Each row is a point on a landscape with many valleys, with its height.
A ball rolls from a point to the lowest of its 2 nearest points, and stops where none of them is lower. Distance is the straight distance between rows; heights are no part of it.
Z695 (h 0.50): [ 15 -29   9  -3 -24  -8   8  16  -9 -19 -17 -13  37  29   3  10 -13  -2
 -16  -9]
Z422 (h 3.35): [ 17  17  34   8  11  12  -1   5  21  21  14  34  -4 -13   2 -10  -6 -13
 -13 -22]
Z408 (h 7.32): [ -8 -11 -32  -4 -14  12  16 -30 -11  -6  -2  -6  -9 -20   6  -2  11  -1
  -4 -10]
Z634 (h 6.50): [-16  27  -2   0  10   3   7 -24   5   7 -12  -3  -6  -9   2  -1  -8  -3
  22  -2]
Z261 (h 2.17): [  7  -1  -4  -4  -4  17  -3 -12  25 -31  23  -4  -6  20   1  -3 -11  14
  -3   5]
Z501 (h 1.23): [ 19   7  24   3   1   2  16  14 -16  21 -13 -20  -3  13   1  26 -19  25
   3  -4]
Z962 (h 1.72): [  2  17  -1  11  17   3  -6   5  17 -11 -14  16   5   2   3  -9 -14  -2
  -2  -7]
Z352 (h 2.66): [-17  -3 -18  -3  -1  11  -9 -38  22 -11   1   1  -7   0  -4  -6  -7   1
  22  -3]
Z310 (h 6.49): [ -9 -17  -6  17 -15   5  10  14 -36  -1 -33  21 -34 -27  -3   3  -3  -5
  24 -28]
Z95 (h 5.94): [-25  17  -2   8  15   3  -6 -19   1  14 -21   0 -15  -1  -4  18 -14   5
  49  -9]
Z131 (h 2.25): [ 13  -3  37   6   7 -17   1  31  -9  35 -10   2   6   9  -9  26   3  12
 -19  -3]
Z411 (h 2.65): [-22  -2  27  -7   4   1  19  -1  10  -2   0 -17  15  -6  10  -2  24  -1
 -29 -17]
Z810 (h 1.22): [ -6   0   9   5   7   1  -8   0  25 -40  20  -3 -16  10  20 -10  -3   1
  -1  -2]
Z136 (h 7.61): [ 21  -2   4  -4   0   3  -6  17   9  14   0  13  28  20 -14   0  -7   6
 -24  10]
Z117 (h 6.91): [  1  11   8   8   7   2  23   7 -28  -3  -3 -12 -23 -17  30  12  14   7
 -14 -19]
Z211 (h 2.72): [ 13   5  26   5   1  14   1  -3  22  -6  35  29 -16 -17   8 -12   1 -15
 -10 -28]
Z38 (h 4.04): [-25  -8 -18  -5  -2 -27  -9   1   7   7 -29  13   7 -12  -7 -11  11 -24
  11   0]
Z793 (h 2.90): [ -8  -9 -12  -6   6 -34 -12  13   2  17 -30   4  23   1 -19  -2   9 -12
   0   8]
Z898 (h 2.24): [ 15 -41   4   0 -12 -38 -15  21  -2  -6 -11   2  -1  22 -16  16   5 -11
  -4   1]
Z344 (h 0.72): [ -5   1   9  -3   0  11  -1 -31  25  -2  32   4  -9 -15   1 -11  12   5
   6 -11]
Z944 (h 3.62): [-13 -21 -24  -5 -12   9  -2 -28  15 -26 -15  -3   1   9  -4 -11  -6   0
   4  -2]
Z915 (h 4.03): [  8 -48 -27   5 -18  -9 -14  -1 -14 -12  -8   6 -18   6 -17  10   8   1
   6  10]
Z444 (h 0.26): [-32  18  -8 -17   4   7  14 -26   4   4  13 -15  16 -20   8 -15  18 -16
   0   3]
Z146 (h 6.99): [-32  30   7  -3  15   9   4 -30  13  14   2  -5   8  -4   9   9  12   1
  19   4]
Z163 (h 3.09): [-16   3 -22   1  -1  -9  -6  -4   8 -10 -17   9  13  -9   3 -21  10 -21
  -3  -4]
Z765 (h 1.69): [ 15   2  23  10   9   0   5  16  -1   5 -17  -4 -14  22  -1  17 -26  24
  12 -16]
Z843 (h 6.10): [ 26   2 -27  -1  -7  14  -8  10 -23  -5  27  -6 -12   8   1   1 -14   9
   4  30]
Z448 (h 7.66): [ 18   6  22  -1  -1  12   9  28 -18 -15  26  -5  -2  -8  16   6  14  -3
 -26   6]
Z502 (h 2.03): [-23   7  10 -13   0  10  12 -32  16   7  30  -8  -3 -27   7 -17  19 -15
   4 -14]
Z80 (h 7.99): [ 23   5  10   0  -3  12   2  25  -9   3  31  15   9   2  -3  -3  11  -8
 -34   9]
Z433 (h 5.43): [-22   5  -9   4  10  -7  -6 -15 -12  13 -18 -11 -24   0  -9  21   0  11
  44  12]
Z889 (h 2.18): [  9  17  10  11   6   7   4  11   6 -17  -5 -14 -20  24   8  12 -30  21
  20  -7]
Z115 (h 3.20): [ -1 -50 -11   9 -16 -26 -15  13  -7 -19 -13  13 -12   2 -17  15  18 -10
   5  -5]
Z482 (h 6.82): [ -4   4 -30   0  -5  12  10 -19  -7  -4 -18 -15  -1 -10   2   1  -5  10
   6   2]
Z604 (h 2.80): [ 12  13  15   3   9 -12   0  35  -8  26 -19  14  12   1  -6   6  10  -3
 -21   2]
Z459 (h 1.80): [ -3 -15   7  -6  -5 -24  -7  11  -6   4 -15  -7  27  10  -9   5  10  -6
 -15  10]
Z667 (h 5.50): [ 12 -19  -6  -5 -14 -21 -16  12 -33   8   4 -16 -13  19 -11  10 -12   6
  18  23]
Z544 (h 2.05): [-24   4  -9  -6  -3  -3   8 -13  -2  -4  -7  -7  19 -23  11 -17  13 -19
 -12 -16]
Z546 (h 0.96): [ 15  16  14  16  13   8  -1   6  24 -13  -7  17 -14   4   2  -1 -25   9
   7 -26]
Z797 (h 3.34): [-9 22 13 -3 16 11 -4  0  9 -1 25 -8  4  0  4 -7  1  6 -2 15]
Z242 (h 7.17): [  4   0  36  14   8   1  25  13 -17  -3   5 -15 -22  -5  24  19  13  11
 -18 -18]
Z333 (h 4.09): [  1   8  17  -8   5  -2 -14  -1  39  14  22  30  16 -13 -11 -26   3 -23
  -4 -10]
Z220 (h 7.00): [  8   9  24   2  11 -17  -8  30   3  29   9   4  18  16 -13   1 -10   1
  -8  33]
Z234 (h 7.40): [ 19  -7  35  13   1  -7  16  23 -12 -13  19  -7 -10   2  13  17  17  -1
 -27  -6]
Z745 (h 2.56): [ 8 13  1  2  9 17 -8 -6 19  2 13 10  1 -1 -5  1 -3  7 -7 -2]
Z966 (h 5.99): [ 11  21 -15   4   5  16  12   4 -27   5  -9 -13 -21   0  12   8 -16  17
  17   8]
Z120 (h 2.89): [ -9   4  -2  -7  -4  -1 -18  -7  22  -4  24  18   8 -19  -2 -28  10 -30
  -1   0]
Z992 (h 0.22): [  5  17  15  19  12  10  -3  -3  25 -24  14   9 -21   8  17 -10 -14   0
   4 -18]
Z787 (h 0.82): [ -2 -23  18  -3  -7 -19   7  10  -1  -1   2 -12  18   6  -3  13  27  -2
 -27  -2]
Z584 (h 6.88): [  9 -18 -13  23  -7  -1   8  24 -24  -6 -19  17 -27 -16  -2  14   3  -4
   8 -19]
Z663 (h 1.20): [ 21 -13  10   6  -8 -10   5  12  12 -11 -21   3  20  28  -2   6 -13   4
 -17 -10]
Z207 (h 6.09): [ 12  -2   0  -8 -11 -20 -12  15 -37   9  11 -17   4  19   5   0  -8  -1
  -3  30]
Z781 (h 4.46): [ -1  12  -6  -7   7  14  -4 -12   2  20   5  -7  19  11 -11   7  -2  15
   1  30]
Z374 (h 1.89): [ -1  14  12   4   3  19   9 -16  10  -4  28  10 -22 -24  15  -9   6  -2
  -7 -24]
Z734 (h 4.54): [-13 -23 -22  -1 -10   1  -3 -15  -5 -28  -3 -13 -19   1   6  -9   2   8
  16  10]
Z515 (h 6.46): [ -8  19  -7   4  11   5  16  -6 -19   3  -6 -14 -28 -17  20   5   2  14
  12  -8]
Z73 (h 4.93): [-26 -11 -15  -5   2 -17  -3 -11  12  13 -44   5  10  -6 -15  -5  -2  -9
  30 -14]
Z9 (h 5.52): [-20   0  -3  -1  -3 -10   6  -1  -2  20 -41   6  -3 -16  -9   1 -15  -4
  27 -34]
Z636 (h 5.45): [-22  -8 -26   6  -4   5   8 -23 -23 -13  -9 -17 -29 -19  17  -6   8   6
  23   6]
Z866 (h 7.29): [  8   5  24   4  17  -1  -7   9  15  26   5   5  21  16 -11   3   5   8
  -9  17]
Z458 (h 1.19): [-17  -6 -15  -2  -3   7 -10 -20  20 -13  13   8  -9 -11   3 -21   2 -21
  10  -2]
Z184 (h 4.74): [-10   3  -6   5   4  -2  -9 -18   0   7  13 -11 -23  -1  -1   7  -7   4
  29  15]
Z882 (h 7.87): [-18 -12 -24 -14  -6   8  10 -42   4 -11  11 -15   3 -13  -1 -13  16  -2
  -2  -2]
Z799 (h 1.32): [ 20 -29   2   1 -27 -28  -4  19 -19  -6 -15  -5  20  35  -7  12  -9  -3
  -3  -3]
Z299 (h 1.74): [  8   1  21   6  12 -19  -7  25  21 -11 -20   5  14  24  -3   2 -13   0
  -7  -8]
Z593 (h 5.22): [ 11 -14 -30 -14 -12   7 -16  -3   6 -20  16   1  12  13  -7 -12   1   3
 -11  21]
Z289 (h 1.90): [-20  29 -11 -13   6  17  15 -20 -17  13  12 -10  -2 -33  16  -9  21 -12
   2   8]
Z708 (h 6.20): [-24  -2 -33   1   1   5   5 -30  -7  -8 -26  -6 -11 -12   2  -5  -1   5
  36   2]
Z181 (h 1.77): [-10 -10  16  -3   6  -7  15   8  -8  -9  16 -17   4 -11   8   9  33  -2
 -26   4]
Z837 (h 1.73): [  4   3  33   4  12 -17   7  20 -16  26  -4 -18  -1  12  -6  17  -4  18
   6   8]
Z814 (h 8.22): [ 31  -6  -3   1  -2   5 -10  17  -1  10  14  31   5  -4 -16   6   9 -11
 -23   4]
Z538 (h 5.98): [ 21  -8 -14  -9 -15   7 -13  10 -11 -16  32  -4   3  19   7  -8  -8   0
 -13  30]
Z578 (h 7.24): [ 10 -16  -3  11  -2  -5   0  14  -7   4  -8  15  -7  -5  -5  12   6  -1
 -12 -17]
Z51 (h 5.06): [ -2   8  -5 -15  -2  -2   7 -12 -15  21 -10 -25  19  11  -8   5  -2  18
   7  19]
Z772 (h 5.51): [ 12  18 -16   1   4  11  -4  -3 -20   1  13 -13 -18   7   8  16 -18  17
  22  31]
Z950 (h 2.67): [  5  16  12  11   9  14  13  10  11 -29  -6 -18  -1  25  19  -4 -31  22
  -5  -7]
Z662 (h 2.99): [ -3  10  -8 -13   0  13   0 -19  13 -19  16 -23  14  23  -2  -6  -5  15
   1  18]
Z229 (h 3.77): [ 11   9   0  -6   0  15 -13 -12   5  -1  29 -13  15  19  -3   0  -8  15
   0  37]
Z660 (h 4.25): [  7  24 -14  -5   1   6   0  11  -3   6 -23  25  23 -14   2 -17  -9 -13
 -15  -8]
Z545 (h 7.91): [ 25 -20   5   2  -1  -1 -13   6  19   9   1  19   8  11 -27   9   4   1
 -19  -7]
Z373 (h 4.85): [  6  10  14 -11  -8   9   1   8  19  23  15  31  16 -34  -7 -23   6 -35
  -7 -16]
Z104 (h 6.01): [-24  -7 -11  10 -16   2  10  10 -19   2 -47  17 -12 -15  -8  -4 -15  -7
  26 -29]
Z162 (h 4.10): [ -5  20   6   2  16  10  -8 -15  11  -7  18  -8 -12  11   1  15  -8  10
  21  17]
Z653 (h 4.92): [  8  10  -3  -3  -4  -2  -5   8   3  21  -6  31  13 -25   1 -15  -6 -28
  -5 -15]
Z600 (h 6.58): [  9   5  12 -11   0 -15 -15  22 -14  18  22  -8  11  23  -1  -6  -4   3
 -10  36]
Z188 (h 8.41): [-16  -9  -8 -20  -5  13  13 -39  16   0  10  -8  24  -8  -4 -15  19   0
 -22 -15]
Z150 (h 4.80): [  8 -31 -25  -6 -16 -10 -15  -3 -25   7   1  -8 -12   0 -10   9   3   8
  10  21]
Z460 (h 4.43): [ 11 -19 -26  -2 -12   5  -6  -6  12 -23  -1   8   7   1  -4  -9  -5   1
 -15  -3]
Z540 (h 3.49): [  0  25  -2  -3   9  -2   5  26  -9  12 -17   9  19 -11   4 -10  11  -7
 -19   6]

Where does a ball stop that starts at each point below?
Z814: Z695
Z653: Z501
Z408: Z458
Z667: Z695
Z448: Z772
Z95: Z992
Z51: Z992
